Each row is a point on a landscape with many valleys, with its height.
From any point a ball takes the steepest step (drop divided by distance) to one of its 2 nearest points. It stops when none of these is lower. Distance is the straight distance between rows; heights are no part of it.
Vubi: 131	96	93	115	112	102	135	122	116	141	122	83	100	100	87	123	77	94	130	108	114	102	111	103	112  height 527
kage: 113	99	66	107	89	125	119	75	91	123	88	116	84	112	102	123	66	102	77	99	104	90	97	135	81  height 293
Retu: 104	109	140	111	94	125	56	88	133	87	84	113	101	82	112	85	130	106	96	115	118	97	80	96	119  height 600
vuzu: 93	98	118	99	84	87	124	93	67	112	122	111	81	106	74	58	97	92	86	76	66	127	78	95	94  height 344
Dav: 126	95	111	99	93	92	98	70	120	78	88	100	116	101	90	63	111	118	97	106	112	94	91	80	100  height 586
ser: 109	70	96	124	92	98	104	121	103	103	84	64	102	60	110	135	90	80	101	117	106	83	108	117	84  height 525
gud: 90	88	66	116	86	102	100	112	79	78	89	91	118	77	108	131	94	100	39	128	99	79	90	123	73  height 480
kav: 104	101	103	110	91	130	106	104	90	137	114	106	77	114	125	109	81	98	81	87	110	92	101	120	101  height 101
niz: 123	99	131	133	110	115	87	113	107	119	93	111	79	101	76	91	110	89	128	112	108	132	74	101	122  height 346
zodi: 108	86	94	122	46	98	106	106	96	80	93	113	131	112	95	108	99	86	99	113	89	98	100	96	60  height 430
vigin: 75	102	85	111	65	71	96	101	101	74	124	107	108	112	114	85	92	96	68	70	71	95	116	107	71  height 423
rebe: 90	117	124	65	97	99	71	106	100	56	106	73	118	89	108	116	118	104	102	103	110	85	113	64	103  height 400
lop: 80	77	108	71	72	60	88	88	114	90	99	112	113	92	109	59	105	105	76	73	70	96	109	99	103  height 65
Nepu: 64	88	79	111	104	99	110	85	119	89	106	114	94	98	130	83	100	91	65	92	94	62	113	127	93  height 395
Vuv: 144	131	88	135	125	114	81	98	115	123	82	108	107	118	72	129	95	102	114	106	110	108	87	106	122  height 699
mubo: 91	106	106	70	114	83	117	81	97	86	117	90	81	107	103	66	112	107	87	81	90	89	104	83	119  height 393
pifa: 121	116	123	100	99	107	88	105	86	125	98	127	100	109	63	68	107	116	104	100	94	88	76	93	126  height 510
zozup: 112	88	132	113	90	96	99	137	89	130	109	89	89	99	83	103	96	86	138	94	89	145	89	92	93  height 682
satov: 102	119	141	97	121	123	92	104	104	117	126	111	76	98	76	80	127	100	109	109	109	114	88	74	142  height 425
Sep: 86	90	123	116	111	101	58	93	130	74	62	125	112	78	102	87	128	94	95	123	99	101	91	109	111  height 625
fiku: 101	126	109	152	129	104	63	104	120	104	76	120	104	113	106	118	117	85	110	119	98	116	89	101	109  height 798
zumu: 89	98	92	84	96	159	82	107	128	136	103	98	77	101	135	146	72	101	65	108	115	98	114	106	91  height 287
buvit: 86	112	75	98	91	128	84	107	105	116	91	114	104	93	114	119	86	101	75	113	106	91	115	114	89  height 419
pokon: 90	106	60	78	104	101	121	97	100	89	121	86	77	109	113	109	83	102	87	85	115	124	126	80	101  height 564
setug: 96	100	129	87	64	98	77	100	95	76	94	125	124	107	101	88	112	103	99	102	82	108	92	83	54  height 579
Sezal: 91	75	79	87	110	57	103	120	97	59	81	72	129	86	90	130	105	113	108	98	105	76	113	104	93  height 660
bekil: 102	128	122	102	115	112	124	93	66	109	125	94	86	117	118	118	100	103	104	99	103	60	93	120	83  height 398
Fuzug: 87	90	96	89	109	72	90	96	112	53	121	75	102	105	127	91	93	105	52	81	100	53	128	95	100  height 263
bula: 115	107	101	125	102	78	144	99	77	94	114	108	112	110	85	113	96	99	138	115	85	86	90	118	88  height 659
gak: 105	103	123	107	78	113	99	125	90	128	126	119	94	123	90	97	93	92	123	95	93	135	103	83	89  height 655
Nupuv: 82	88	87	105	114	92	98	104	108	66	91	91	127	84	112	112	114	96	94	129	107	87	112	99	96  height 661
begu: 102	110	91	100	86	99	97	81	103	60	112	121	135	136	102	78	104	128	67	84	88	71	107	87	84  height 184
Tagip: 95	105	78	71	107	91	88	101	113	129	93	117	104	95	96	108	86	102	103	108	103	92	113	111	121  height 290
demu: 108	92	82	79	132	65	81	109	85	63	74	74	109	77	87	128	100	105	110	99	115	82	103	104	113  height 645
Fetu: 110	117	100	49	126	113	109	96	72	123	115	95	60	109	101	128	78	108	101	105	106	95	94	112	88  height 324
Reg: 88	95	66	86	122	56	70	108	106	95	72	111	109	76	81	128	98	85	122	108	91	97	101	133	99  height 403
feka: 105	117	96	67	124	123	99	110	95	128	120	103	69	107	98	119	92	104	103	102	118	113	100	93	121  height 382
Pagi: 84	91	70	114	82	105	82	118	95	92	67	114	117	68	103	118	90	85	65	129	99	89	99	120	82  height 456
zarem: 94	112	84	82	72	82	103	102	70	102	116	104	102	101	100	109	78	99	81	74	82	72	118	107	77  height 228
lisub: 91	107	101	75	82	90	110	100	85	84	114	71	94	91	126	104	102	99	106	83	110	118	119	72	109  height 706
kapa: 81	73	112	86	57	74	87	96	96	106	90	97	102	83	102	66	92	99	98	71	79	117	104	89	99  height 74
Kel: 110	103	63	81	117	116	132	87	103	100	105	82	78	104	116	120	76	111	88	103	117	102	114	110	91  height 531
Zavi: 101	110	92	89	95	96	112	87	61	92	96	97	107	112	86	86	103	115	102	91	95	95	88	94	97  height 485
Roner: 105	97	110	108	111	87	157	91	105	86	142	87	102	122	109	88	100	109	110	91	86	92	106	90	82  height 443
deka: 136	120	115	109	106	98	94	89	103	95	95	115	126	106	77	72	114	117	112	104	96	81	82	92	115  height 548
Gir: 89	79	108	99	61	81	112	106	123	88	126	96	111	105	117	79	91	92	90	83	76	96	128	99	72  height 373
delad: 83	101	59	90	93	79	100	99	89	79	99	123	135	116	83	98	86	117	83	96	96	77	113	92	97  height 162
Fis: 108	82	81	106	83	55	109	122	112	111	100	108	126	95	79	92	93	89	137	101	87	110	104	113	97  height 305
guko: 124	85	109	122	93	117	105	113	101	148	117	117	83	109	68	71	83	100	101	100	107	120	89	87	131  height 474
Dor: 90	94	88	92	108	104	101	104	114	65	94	61	109	89	122	124	112	92	105	122	121	101	120	78	113  height 676
mufug: 117	93	108	92	102	80	117	86	69	101	103	91	104	103	62	59	106	110	111	79	89	97	85	86	121  height 445
Mepu: 99	107	121	67	101	91	92	85	86	67	103	71	107	98	121	91	102	119	78	76	88	65	110	87	110  height 365
mobo: 88	86	111	84	103	96	106	101	92	68	100	57	95	86	134	117	117	93	115	97	104	105	110	89	100  height 689
Muku: 95	122	96	90	105	104	102	89	116	113	113	132	95	105	88	68	119	113	96	109	109	108	106	75	132  height 78
Magar: 99	108	128	128	101	131	124	112	84	113	134	99	92	123	126	117	98	96	100	104	103	80	97	111	66  height 322
bop: 69	102	94	86	94	83	84	118	73	100	89	122	111	95	85	109	101	91	114	100	77	100	99	118	83  height 617
dorit: 80	103	91	108	97	99	112	86	113	62	114	119	126	125	125	83	110	106	74	110	86	79	113	91	79  height 285
lofel: 93	91	71	98	68	83	108	114	87	81	107	92	121	100	106	123	80	98	89	87	83	81	118	95	65  height 300
pum: 137	128	94	132	106	115	91	97	112	121	71	108	132	116	77	123	88	107	107	111	96	66	88	119	112  height 713
vab: 78	79	80	95	97	72	116	105	104	104	90	94	95	83	86	76	108	93	116	97	99	133	106	94	118  height 137
farum: 102	76	122	129	109	127	75	106	127	94	61	68	102	63	111	121	112	89	80	126	120	92	90	114	118  height 562
Nufu: 116	99	94	108	102	120	109	61	131	76	100	85	90	101	121	58	101	118	59	85	118	96	104	80	123  height 656
sunu: 117	93	48	90	85	99	107	91	95	118	86	113	91	106	78	104	68	104	95	92	112	114	108	106	100  height 606
kol: 119	95	113	142	137	108	69	90	113	120	62	103	85	95	105	102	118	98	115	109	106	92	77	126	132  height 234
Nono: 100	66	78	112	61	80	112	99	98	89	89	108	131	96	100	88	88	100	107	103	80	96	110	107	86  height 392
Zilos: 110	125	118	113	111	110	79	117	95	116	98	112	111	112	94	107	111	100	121	118	101	99	98	98	103  height 530
gubo: 78	124	95	87	103	86	109	89	59	75	109	119	111	136	73	71	116	124	93	77	76	125	78	76	90  height 675
kelut: 97	115	109	102	84	105	71	102	94	91	98	105	135	94	107	104	104	103	70	115	88	56	101	101	92  height 385
las: 95	81	66	100	88	87	110	94	62	73	82	97	116	87	88	128	87	106	88	102	93	70	89	115	71  height 481
nufez: 81	93	68	85	109	61	123	120	108	114	111	112	119	107	85	110	90	95	135	93	96	112	117	99	93  height 259
beni: 90	71	122	72	89	69	83	85	125	78	85	105	122	79	102	69	121	109	95	92	91	89	98	92	98  height 179
Muguk: 116	97	100	142	72	127	87	94	76	91	70	111	112	111	83	105	96	90	105	110	98	117	86	111	77  height 585
pumaf: 79	69	74	97	79	92	111	94	90	107	93	107	73	85	103	66	101	87	96	90	111	149	106	92	104  height 209
Romi: 117	103	101	101	103	97	106	113	75	80	89	68	116	84	89	138	102	95	112	111	104	74	101	113	75  height 488
fopo: 111	98	82	58	108	72	87	103	82	92	87	73	111	87	87	114	93	108	113	80	109	87	104	88	120  height 628
ramop: 90	71	120	112	100	94	132	100	86	131	119	115	68	99	75	49	95	87	82	85	79	127	90	96	115  height 396
Pidef: 91	126	133	77	91	87	114	93	76	82	126	108	101	119	80	63	111	124	86	63	68	129	90	65	90  height 673
zul: 122	114	118	139	75	148	84	97	92	102	85	100	109	116	107	106	106	109	93	104	101	106	89	89	86  height 545
Terub: 102	110	148	101	107	120	93	108	88	128	120	121	83	106	84	75	113	108	101	87	94	104	78	90	118  height 467
zemo: 117	140	115	87	120	122	74	119	77	125	98	116	92	120	83	134	92	100	118	107	110	103	90	103	97  height 487
famo: 110	119	102	88	73	89	104	104	59	135	128	110	82	105	99	107	70	95	88	61	80	79	106	109	90  height 111
Mufu: 79	108	107	98	107	86	115	124	95	94	108	110	117	104	99	108	115	92	131	103	76	91	100	120	72  height 638
motiz: 132	95	105	110	86	116	119	57	124	72	96	101	99	104	91	46	108	127	73	102	115	114	90	65	108  height 622
bofon: 90	117	109	82	98	107	82	108	78	92	96	82	89	96	103	109	105	95	124	88	102	129	102	74	101  height 727
fulap: 100	132	125	93	113	106	68	109	71	89	84	102	83	93	88	100	126	99	126	98	98	131	79	84	107  height 743
did: 116	71	96	98	88	67	132	94	100	82	112	73	113	93	104	90	89	117	88	76	95	51	122	103	99  height 401
davo: 114	74	103	127	71	85	121	103	99	118	92	107	109	102	93	92	97	93	126	110	89	103	106	115	95  height 351
vem: 100	100	94	121	86	108	105	96	54	98	81	118	93	104	91	113	96	88	116	105	91	101	75	123	68  height 611
Napi: 102	145	103	80	114	129	58	118	96	120	100	110	71	105	101	135	104	93	114	108	121	128	95	91	101  height 441
rogi: 65	71	118	108	99	118	88	118	108	116	93	104	81	76	137	108	104	80	99	111	105	92	100	127	89  height 267
Vopal: 92	132	97	71	92	86	76	127	85	113	96	120	111	97	76	97	101	103	120	92	89	115	97	100	102  height 594
liraz: 85	85	102	122	110	115	142	91	123	105	114	95	87	99	120	75	108	93	101	110	110	107	108	102	107  height 286
zumuz: 101	74	113	136	101	106	81	110	102	81	67	82	100	57	108	119	107	79	95	125	100	98	90	127	93  height 546
bamid: 120	107	77	129	111	102	123	78	89	77	92	121	133	126	76	89	98	108	102	118	95	79	80	102	102  height 695
lozek: 100	119	58	93	103	109	105	98	81	97	87	114	79	110	78	91	91	104	95	99	107	148	96	76	109  height 648
ful: 92	99	128	76	84	76	110	95	104	80	110	112	132	121	103	84	114	104	104	93	74	108	103	82	63  height 538
sigu: 85	115	69	100	113	95	128	105	88	86	118	111	97	123	87	82	99	105	96	98	104	153	111	73	101  height 626
kirid: 100	115	116	85	77	107	81	89	67	42	97	88	102	108	109	96	113	121	89	78	92	95	90	70	72  height 568
nabu: 109	125	81	148	125	106	80	96	112	92	70	114	129	109	94	128	109	90	104	127	90	93	95	118	96  height 809
tifub: 93	115	110	75	94	96	66	108	92	79	99	95	125	79	99	103	120	116	82	99	99	69	107	81	108  height 428
Ref: 111	112	109	118	80	136	90	108	97	136	103	122	105	115	111	103	85	106	84	99	96	67	103	109	96  height 232
Deg: 104	106	136	124	137	126	98	115	113	115	119	103	77	107	89	98	117	88	117	120	114	133	79	89	140  height 391
far: 95	74	103	91	103	85	113	105	79	108	79	80	77	75	89	107	103	91	126	92	97	91	90	126	85  height 389
Rumav: 98	117	102	95	95	120	60	113	96	103	85	101	64	89	95	119	106	84	118	103	131	148	89	87	115  height 397
Kere: 108	109	92	115	94	94	133	87	76	103	101	130	124	120	87	95	95	97	110	114	80	72	87	113	88  height 678
logu: 110	124	108	64	87	87	85	91	107	71	124	80	111	113	111	82	95	126	73	70	100	80	118	66	115  height 284
vimo: 112	94	90	118	123	99	166	91	107	105	127	70	98	114	99	93	97	112	110	111	109	89	112	95	98  height 394
vudiz: 81	102	93	62	137	82	119	78	99	92	110	75	73	95	111	91	112	106	86	82	118	84	105	90	139  height 431
bute: 76	112	121	78	79	93	102	109	88	103	118	108	113	114	106	78	102	102	104	75	69	106	100	92	85  height 577
boz: 96	85	106	120	103	88	74	128	143	130	104	102	92	97	111	117	100	67	132	113	106	135	110	102	128  height 449
vere: 79	123	75	77	128	105	69	115	94	79	84	104	115	85	103	134	101	93	97	118	110	99	110	101	91  height 491
mava: 96	112	109	122	102	140	91	107	90	103	94	101	70	111	103	110	116	83	118	114	124	163	89	78	113  height 338
Refip: 121	92	92	113	116	111	115	86	105	110	81	93	86	90	81	70	107	111	109	109	119	114	92	96	136  height 83
zud: 80	85	116	114	109	95	90	97	126	65	86	109	125	89	111	89	125	87	100	137	96	97	96	111	90  height 644
Letu: 114	73	111	100	78	67	124	92	138	96	121	101	125	99	109	81	94	100	91	94	88	78	115	104	87  height 321
Zelek: 108	69	118	129	106	102	109	102	81	103	84	84	84	88	97	107	104	89	130	102	104	109	74	131	96  height 353
nek: 74	98	91	88	92	104	82	82	108	78	88	118	97	83	113	72	114	111	88	100	111	99	102	78	122  height 333
rapa: 80	87	65	93	108	73	137	97	109	104	108	97	96	100	102	97	97	100	114	101	106	126	113	98	92  height 204
zasek: 113	86	140	97	76	91	98	88	63	105	100	89	104	97	104	83	98	99	102	87	83	74	86	112	83  height 479
matu: 84	128	105	95	100	120	77	84	127	100	96	120	92	87	98	94	126	101	103	113	124	118	98	86	136  height 195
befed: 101	60	105	89	91	80	98	104	81	84	79	65	101	63	101	105	102	95	96	86	99	85	104	115	92  height 421
gop: 114	87	87	108	120	123	100	89	87	130	73	103	78	97	85	105	87	89	109	106	114	110	74	127	105  height 637
Fana: 85	116	88	82	118	106	105	87	113	113	117	108	78	105	110	76	105	103	72	91	119	104	110	81	141  height 193
Pesal: 70	97	70	92	119	85	122	96	116	103	120	105	83	91	124	105	91	93	86	96	109	81	127	124	94  height 363
Rata: 104	87	100	95	98	139	95	117	108	136	106	84	78	97	120	142	78	96	88	100	124	92	106	125	94  height 214
kefi: 124	113	74	136	99	137	109	96	113	103	74	118	143	117	93	115	91	107	92	114	94	82	97	117	103  height 724
giv: 128	91	131	81	113	87	121	79	93	119	125	97	91	103	69	43	106	112	91	85	80	92	83	84	130  height 399
Ruvob: 93	83	112	117	128	92	83	122	137	142	94	123	77	104	105	118	94	78	135	117	108	110	92	124	120  height 426
kider: 80	73	108	90	74	65	115	96	91	109	109	80	75	84	108	66	89	93	94	62	77	112	104	115	93  height 186
gami: 97	96	128	91	92	76	143	98	110	94	134	91	111	115	102	81	112	98	119	97	77	118	103	86	56  height 494
Vin: 112	95	118	92	97	101	98	101	127	106	117	74	86	95	99	81	113	95	120	109	117	126	112	75	143  height 566
ruku: 101	126	104	116	150	74	78	114	95	115	95	117	88	119	87	115	115	79	136	116	89	124	90	111	106  height 777
lofo: 108	101	132	139	108	132	111	109	108	118	108	100	113	116	118	120	102	93	115	113	100	82	95	113	88  height 230
Fal: 74	95	75	113	98	105	100	92	113	97	99	131	116	106	118	75	112	111	65	112	88	77	115	105	101  height 349
visub: 82	98	84	93	78	78	84	96	87	54	101	117	123	113	99	86	97	118	56	89	85	64	99	87	87  height 43
nen: 115	111	115	75	108	82	93	109	111	101	119	72	109	97	89	106	108	104	128	92	110	114	110	62	144  height 589
big: 123	105	93	120	104	122	101	109	134	140	102	113	94	105	77	79	101	100	106	110	116	122	100	92	155  height 504
fivek: 75	105	77	68	125	96	132	96	126	120	131	93	60	101	127	117	86	95	94	104	113	107	118	106	104  height 323
mikil: 95	83	151	75	99	66	105	107	109	122	102	84	105	84	82	82	119	97	135	90	82	124	88	100	122  height 714
Mibup: 82	120	75	92	110	82	128	98	67	86	129	121	105	138	81	96	102	108	95	88	80	121	99	76	91  height 649
rikag: 94	68	129	89	89	75	81	105	95	114	80	87	94	78	88	77	111	93	129	90	92	113	90	116	121  height 726
posus: 94	125	110	128	135	78	58	119	130	119	90	120	83	112	102	125	112	81	125	118	106	119	98	98	125  height 788
tar: 100	75	81	123	89	110	117	96	93	88	86	77	105	68	112	125	95	96	74	108	108	72	95	123	78  height 506
zuk: 106	147	120	113	139	87	77	109	80	89	91	114	88	114	73	107	130	100	126	104	98	111	78	95	112  height 760
Loto: 107	94	89	127	124	118	81	90	128	119	67	109	93	93	88	84	102	107	108	114	112	110	93	121	142  height 173
dato: 117	95	107	110	114	113	116	104	149	122	107	78	102	102	110	100	105	91	115	113	128	110	113	91	139  height 544
Tebem: 83	140	69	81	134	118	59	108	118	98	81	123	101	104	101	141	96	103	100	131	108	103	106	114	96  height 515
Bina: 111	99	138	86	83	119	62	101	124	69	96	75	112	81	120	112	117	95	93	109	111	100	107	73	94  height 343
zilo: 102	96	133	71	94	87	112	80	79	48	112	75	105	116	109	85	107	110	92	67	91	104	91	78	65  height 609
bopu: 79	71	90	82	86	67	82	117	103	53	87	69	128	83	100	116	111	112	98	101	96	109	119	83	100  height 674
fulen: 111	121	62	100	113	103	74	100	92	94	65	113	86	97	72	109	99	105	105	107	123	136	95	98	109  height 669
vuf: 114	86	133	137	106	100	62	108	112	118	75	114	96	98	91	92	111	90	123	110	101	104	68	121	110  height 292
kos: 127	77	110	117	99	106	128	75	104	119	101	109	100	108	81	45	100	113	95	104	92	98	89	103	118  height 280
neman: 99	79	81	110	113	119	105	90	107	113	61	105	93	83	97	123	90	100	94	122	109	86	84	144	95  height 650
Zim: 73	89	100	96	76	74	116	81	79	93	102	101	86	105	97	52	98	100	82	61	64	128	89	101	92  height 273
pegek: 108	67	106	93	80	64	119	103	93	98	102	60	112	66	102	112	93	103	111	82	87	59	113	111	83  height 440
mekag: 120	125	78	100	122	127	133	93	87	123	119	97	87	119	98	114	80	113	96	107	114	86	109	103	97  height 493
kare: 79	117	72	96	89	85	101	105	94	73	120	102	108	130	115	87	94	108	74	67	86	99	125	83	94  height 469
ruz: 96	136	110	92	109	94	81	112	92	88	100	117	124	108	85	89	123	109	123	96	89	106	99	82	104  height 567
mupad: 104	111	73	104	81	144	102	93	113	140	98	127	97	115	110	117	61	109	58	98	100	91	116	114	85  height 362
fuziz: 88	105	101	82	118	119	84	81	107	94	97	85	96	81	127	105	105	107	67	95	115	55	105	94	120  height 529
lofi: 76	77	103	124	91	107	93	124	99	109	87	114	106	83	115	121	100	78	111	126	89	99	99	137	67  height 211
kobut: 80	124	78	97	116	108	132	97	85	87	138	98	71	127	110	89	101	91	87	83	103	136	120	78	93  height 597
rigo: 87	97	88	121	95	127	112	82	81	121	101	108	69	100	123	115	78	90	71	90	104	81	95	129	68  height 221
Balo: 75	120	98	83	78	107	56	87	109	85	91	129	114	84	111	70	114	125	67	89	100	73	103	85	120  height 390
govaz: 80	108	74	74	137	96	123	84	118	109	129	109	47	106	114	85	85	89	67	89	112	103	112	104	125  height 270
Meko: 111	114	88	55	104	80	91	111	97	118	113	87	101	88	90	100	91	110	113	73	109	103	115	78	131  height 610
mogo: 99	102	128	84	96	111	96	93	62	89	96	74	93	89	121	101	108	103	90	83	96	65	91	103	96  height 427
temaf: 80	80	109	100	90	108	113	90	96	113	105	92	52	88	118	71	98	82	90	95	113	125	101	104	112  height 282
gat: 110	54	113	91	79	67	97	87	134	87	91	115	143	90	100	72	102	98	98	103	80	82	93	103	79  height 258
Gosug: 94	92	90	95	100	114	101	81	97	112	90	77	76	80	118	105	85	98	56	87	109	63	100	118	103  height 500
lovu: 138	88	144	114	97	110	107	89	101	76	97	74	99	105	97	86	113	93	131	111	109	130	91	80	83  height 84
tekel: 92	108	89	94	90	98	80	96	50	55	80	93	115	109	88	95	111	111	106	82	89	105	87	86	78  height 526
negeb: 107	123	95	65	106	104	119	99	71	132	133	107	61	113	103	121	73	99	84	75	93	89	102	117	72  height 246
rur: 101	110	58	54	99	99	97	95	86	99	101	97	98	97	102	136	74	116	90	101	104	95	109	119	63  height 406
turo: 106	89	117	134	91	102	94	105	124	101	89	101	117	96	112	115	105	88	118	121	98	82	107	124	80  height 125
kamad: 113	85	109	130	108	96	73	119	108	119	82	96	106	89	98	137	91	79	133	114	93	92	97	135	94  height 208
Ganaz: 87	99	52	64	90	82	79	109	102	100	91	120	113	94	92	114	85	102	86	101	99	91	115	101	98  height 235
nokin: 114	104	78	84	100	101	89	103	64	95	84	92	104	87	88	146	75	103	98	112	105	78	97	123	75  height 451
nebep: 87	106	69	84	115	151	92	90	131	106	89	102	80	99	123	149	77	102	69	119	118	119	111	119	93  height 352
zubek: 133	113	73	113	94	101	122	122	109	120	114	95	118	121	86	119	85	104	125	106	108	119	119	90	99  height 555
kom: 87	100	126	60	98	68	92	81	111	79	112	118	108	114	111	49	114	115	74	74	83	82	91	89	102  height 218
Vos: 125	72	65	114	91	106	116	93	87	122	75	106	82	98	74	91	80	98	110	100	114	126	85	120	99  height 624
gaved: 89	96	85	101	128	80	85	108	105	103	87	102	95	84	107	125	98	85	127	110	105	112	102	118	108  height 374
dum: 81	127	125	80	75	104	93	116	95	114	138	118	101	117	105	87	107	96	110	90	78	134	106	70	96  height 615
lume: 106	98	137	122	100	125	100	100	85	88	98	85	75	109	105	100	114	90	132	109	111	136	82	86	101  height 248
rodal: 93	107	89	98	124	86	106	111	126	111	102	105	108	100	110	99	102	100	122	113	108	97	109	102	117  height 336
ledom: 127	91	132	97	72	121	95	90	124	78	102	71	105	100	111	95	112	97	104	98	118	118	100	65	86  height 257
zozet: 129	123	88	112	111	105	63	103	109	120	77	115	84	106	76	111	91	94	117	105	121	127	81	103	121  height 685
nepe: 116	95	54	98	82	105	126	106	120	130	111	104	101	109	88	125	63	102	104	104	110	120	119	103	84  height 584
Monut: 93	105	68	98	86	118	94	96	103	100	103	103	102	95	119	109	84	102	43	86	101	65	113	101	94  height 463
zis: 100	98	50	75	81	75	124	103	86	93	110	101	109	109	92	141	70	113	98	93	88	93	111	101	60  height 357
pil: 65	121	103	91	113	117	84	79	126	70	109	117	95	97	124	84	132	107	87	108	115	105	103	71	122  height 272
mune: 82	111	93	76	91	87	76	99	115	61	120	94	116	110	122	89	106	121	56	92	99	69	129	78	104  height 185
Vesik: 101	93	119	111	103	127	98	110	152	145	118	99	94	100	112	88	101	95	100	111	117	112	110	84	154  height 528
Pemi: 84	99	113	101	125	98	66	120	127	124	90	104	88	78	117	131	108	83	116	123	109	96	104	121	120  height 402
vip: 110	83	84	102	94	80	116	124	86	86	104	63	108	61	101	152	88	100	91	112	97	68	111	113	71  height 518
Doro: 87	72	83	114	117	90	151	92	110	99	116	90	73	101	111	81	111	89	111	113	110	140	110	98	99  height 268
beku: 110	116	96	126	105	89	70	107	81	74	72	106	123	96	86	126	107	89	108	124	90	87	90	109	84  height 820
zuz: 111	125	112	112	77	115	82	114	95	108	107	112	134	112	104	119	98	104	102	111	81	65	106	108	87  height 327
fuze: 114	106	86	142	100	127	117	84	111	79	83	100	138	110	91	97	108	111	96	116	103	100	97	92	100  height 710
zoma: 114	80	110	89	109	74	110	73	121	71	116	77	111	105	111	77	98	115	69	78	100	58	112	99	101  height 341
dakap: 91	127	97	82	130	101	77	91	87	69	88	95	114	89	106	115	121	104	94	113	111	73	99	99	112  height 462
foli: 87	65	117	112	105	108	94	113	97	135	92	98	67	87	112	114	95	84	125	103	116	109	88	129	101  height 310
tuvos: 112	85	99	125	128	121	149	90	116	113	104	72	84	100	108	101	92	102	106	119	119	102	95	107	115  height 340
Gov: 97	122	134	61	96	85	93	78	95	66	125	98	113	116	98	76	113	119	90	61	88	106	87	63	78  height 643
Zup: 112	95	126	112	121	118	118	88	108	108	104	98	92	103	94	62	113	105	93	101	106	104	90	86	125  height 188
sor: 110	104	124	119	64	118	99	106	83	100	104	97	116	116	107	97	95	99	103	99	91	99	97	94	63  height 489
Fuza: 106	92	136	71	112	73	118	76	114	93	121	98	109	106	89	58	113	115	90	85	94	88	94	85	108  height 326
Falus: 101	98	133	118	108	145	66	88	118	88	64	90	89	73	113	112	121	97	99	108	120	90	93	100	128  height 578
kar: 98	97	111	117	89	85	126	108	73	98	98	98	107	102	100	115	101	88	142	105	81	110	81	121	61  height 636
fute: 96	83	146	104	98	83	108	114	103	109	107	74	96	96	86	81	109	83	151	93	82	152	90	89	102  height 700
kepit: 134	94	84	109	99	120	113	111	113	146	112	83	82	109	96	120	84	95	111	101	129	128	105	92	125  height 501
kegi: 114	90	89	121	104	114	95	122	133	134	98	106	85	101	94	117	88	83	119	112	120	145	106	98	122  height 473
bevif: 100	75	101	119	86	140	108	117	123	144	95	107	86	86	122	146	70	96	94	96	106	89	91	141	77  height 269
neb: 106	79	103	119	78	108	128	112	95	142	110	133	91	105	74	68	97	86	98	98	90	119	89	106	107  height 438
fale: 117	130	96	101	138	115	129	91	88	114	114	88	104	116	109	134	90	108	111	108	103	56	103	120	86  height 450

Where does a ball stop that starts at each point below?
Vuv -> turo
gubo -> turo
Nufu -> Refip
Sezal -> lop
gop -> visub

Call two points neighbours if one is among the 2 nearest of the other. Go from one point of each pair to the other, from neighbour to neighbour, staying as low as possible. Name the highest point that can't be avoided.
lovu, Rata -> tifub
famo, kav -> Napi
vab, turo -> sor
turo, mune -> pegek
lovu, lop -> vudiz
Muku, visub -> Nepu
